Points on a hilly landscape, in no order, each with its height.
From any point a climber steps to the highest of the 3 points nearest to it. It stops when none of these is higher. Distance is the straight distance between rows; heights are no part of it.
q268: [108  86  94  99 112 112  78 157 151]  (h 64.7)
q720: [115 162 102 151 151 126 157 126 121]  (h 42.0)
q243: [ 93 162  62 140 161 135 136 157 129]  (h 41.9)
q177: [142  79 133 133 114 137  68 158 111]  (h 68.9)
q100: [134 156 121 164 136 120 157 140  99]  (h 39.3)
q818: [158 160 159 146 142 114 186 112 111]  (h 67.6)
q484: [ 97 120 105  89 146 109 117 100 169]  (h 50.6)
q473: [163 194 165 136 134 160 216 107 109]  (h 44.9)
q646: [168 130 166 144 120  95 166 133  94]  (h 0.9)
q937: [164 128 159 172 127 135 128 170  68]  (h 59.1)
q621: [132 142 130 143 141 106 156 120 112]  (h 29.9)
q821: [160  80 149 134  73 125  96 144 121]  (h 64.8)
q512: [ 92 117 110  71 129 126 113  86 196]  (h 57.9)
q19: [124 163  90 164 138 137 158 147 100]  (h 33.9)
q555: [ 97 184 109 130 166 155 161 104 139]  (h 64.3)
q574: [140 118 137 165 145 150  89 180  80]  (h 63.4)
q813: [102 164  91 134 164 132 144 125 136]  (h 53.5)
q547: [157 129 147 178 144 166 107 183  65]  (h 61.9)
q810: [161 105 161 150 112 102 126 149  93]  (h 48.7)
q123: [138  85 118 122  91 106 102 129 141]  (h 45.0)
q179: [ 99  98  88  86 123 105  99 132 170]  (h 60.2)
q905: [170 153 182 132 137 106 191 104 114]  (h 28.6)
q73: [165 109 174 109  96 104 165  78 148]  (h 81.7)
q144: [126 138 120 166 139 125 117 167  85]  (h 74.1)
q434: [137  92 140 142 120 118  91 154 101]  (h 63.5)
q882: [ 97 123 148  83 123 133 122  66 182]  (h 76.7)
q171: [125 109 126 115 124 100 130 100 145]  (h 15.7)
q780: [ 99 109  92 100 140  99 103 133 152]  (h 50.4)
q421: [116  90  94  95  87 113  92 136 172]  (h 64.2)
q314: [112 151  83 162 146 139 121 179  97]  (h 66.0)
q479: [123  84 107 118 115 122  72 162 121]  (h 65.4)
q237: [116 185 109 146 147 165 178 112 124]  (h 62.2)
q299: [142  98 133 113  83 104 126  98 162]  (h 54.0)
q41: [108 116 120  84 126 118 125  78 182]  (h 65.9)
q671: [124 166 126 146 157 130 163 106 128]  (h 54.6)
q410: [ 85 135 151  75 147 141 119  72 174]  (h 79.9)
q952: [172  78 171 141  94 129 101 148  96]  (h 62.6)
q987: [126 108 133  99 103 111 129  80 172]  (h 80.3)
q696: [129 181 144 144 151 151 186  99 121]  (h 58.1)
q570: [141 117 140 144 126  98 142 125 110]  (h 14.1)
q232: [141 185 139 148 138 166 204 106 114]  (h 54.9)
q379: [122 153 158 127 154 128 159  84 138]  (h 58.0)
q584: [150  90 139 128  89 101 114 123 128]  (h 48.8)
q616: [118 144 124 135 151 110 143 110 129]  (h 83.4)
q977: [108 137  86 148 155 142  89 190  98]  (h 70.3)
q50: [107 105  99 120 139 101  98 145 128]  (h 44.8)
q271: [ 99  92  88  98 142 115  76 180 140]  (h 61.8)
q808: [141 113 155 117 119 103 151  86 146]  (h 29.6)
q470: [ 92 144  65 125 162 120 109 182 124]  (h 45.3)
q702: [131  82 104 106  78 146  57 163 159]  (h 62.3)
q107: [114 127 104 130 144 102 121 129 129]  (h 32.4)
q450: [113 101  98  91 108 110 108 109 182]  (h 57.2)
q879: [ 97 173 158 113 160 148 147  81 145]  (h 74.5)
q47: [114  76  94  96 108 135  58 178 152]  (h 63.1)
q662: [ 81 194  96 122 155 192 161 105 143]  (h 60.8)
q61: [169  87 165 149 122 143  86 159  87]  (h 61.7)
q725: [127 118 160  94 102 125 141  62 180]  (h 67.9)
q888: [172  93 165 131  87  96 132 130 111]  (h 42.8)
q270: [142 146 121 172 129 129 142 161  81]  (h 58.9)
q260: [104  86  78  88 106 112  85 152 170]  (h 66.8)
q632: [166  72 150 133  93 159  64 154 121]  (h 65.2)
q647: [136 173 125 157 138 141 184 113 112]  (h 50.1)
q920: [ 95 123  81 115 158 108 100 166 131]  (h 54.5)
q115: [ 89 182  87 123 168 158 153 117 144]  (h 62.5)
q24: [107 168 130 128 163 136 151  98 138]  (h 68.7)
q413: [152  97 153 153 133 144  79 166  83]  (h 61.0)
q941: [149 178 152 146 140 139 198 107 111]  (h 51.0)
q251: [146  94 144 135 103 110 110 142 108]  (h 56.0)
q183: [107 192 137 136 149 173 174  95 131]  (h 60.9)
q589: [ 77 190 139 116 159 176 147  95 148]  (h 73.7)
q108: [176  86 157 134  47 125 108 136 137]  (h 63.6)
q766: [112  80  84  83  91 142  58 185 175]  (h 62.4)
q858: [164 114 163 135 115  92 159 116 110]  (h 5.1)
q953: [ 96 197 129 128 142 199 175  96 131]  (h 60.7)
q604: [106 144  91 142 150 113 123 146 119]  (h 31.6)
q715: [149  75 142 132  95 138  72 151 110]  (h 67.0)
q904: [121 103 121 140 138 128  81 170  99]  (h 61.1)
q105: [112 193 152 137 140 184 185  93 123]  (h 60.6)
q259: [ 82 162 115  98 174 136 132  98 160]  (h 71.3)
q754: [178  71 168 140  98 160  75 151 108]  (h 63.9)
q182: [155  77 135 127  73 151  64 155 136]  (h 65.3)
q996: [105 122  94 133 148 122  87 178 112]  (h 65.6)
q188: [143 105 145 154 125 114 110 159  88]  (h 57.0)
q542: [155 150 139 166 133 112 166 143  87]  (h 39.4)
q17: [171 170 148 157 128 125 198 135  88]  (h 34.0)
q441: [ 93 136  85 110 161 109 117 136 147]  (h 38.8)
q49: [167 102 159 115  79 103 153  91 152]  (h 48.6)
q247: [149 150 159 136 145 110 177  99 120]  (h 32.3)
q265: [ 88 154 145 100 164 137 133  82 157]  (h 76.6)
q231: [160  95 151 122  80  98 137 107 141]  (h 44.5)
q326: [139 145 181 116 141 119 166  78 138]  (h 38.9)

Two climbers start at each pair of points below. Name the first point that both come to, or write none.
q50, q470 | q996
q888, q810 | q434
q188, q858 | q434
q702, q754 | q715
q512, q879 | q410

Where does a climber stop that starts at each point below?
q231 | q987
q646 | q144
q570 | q177
q123 | q177
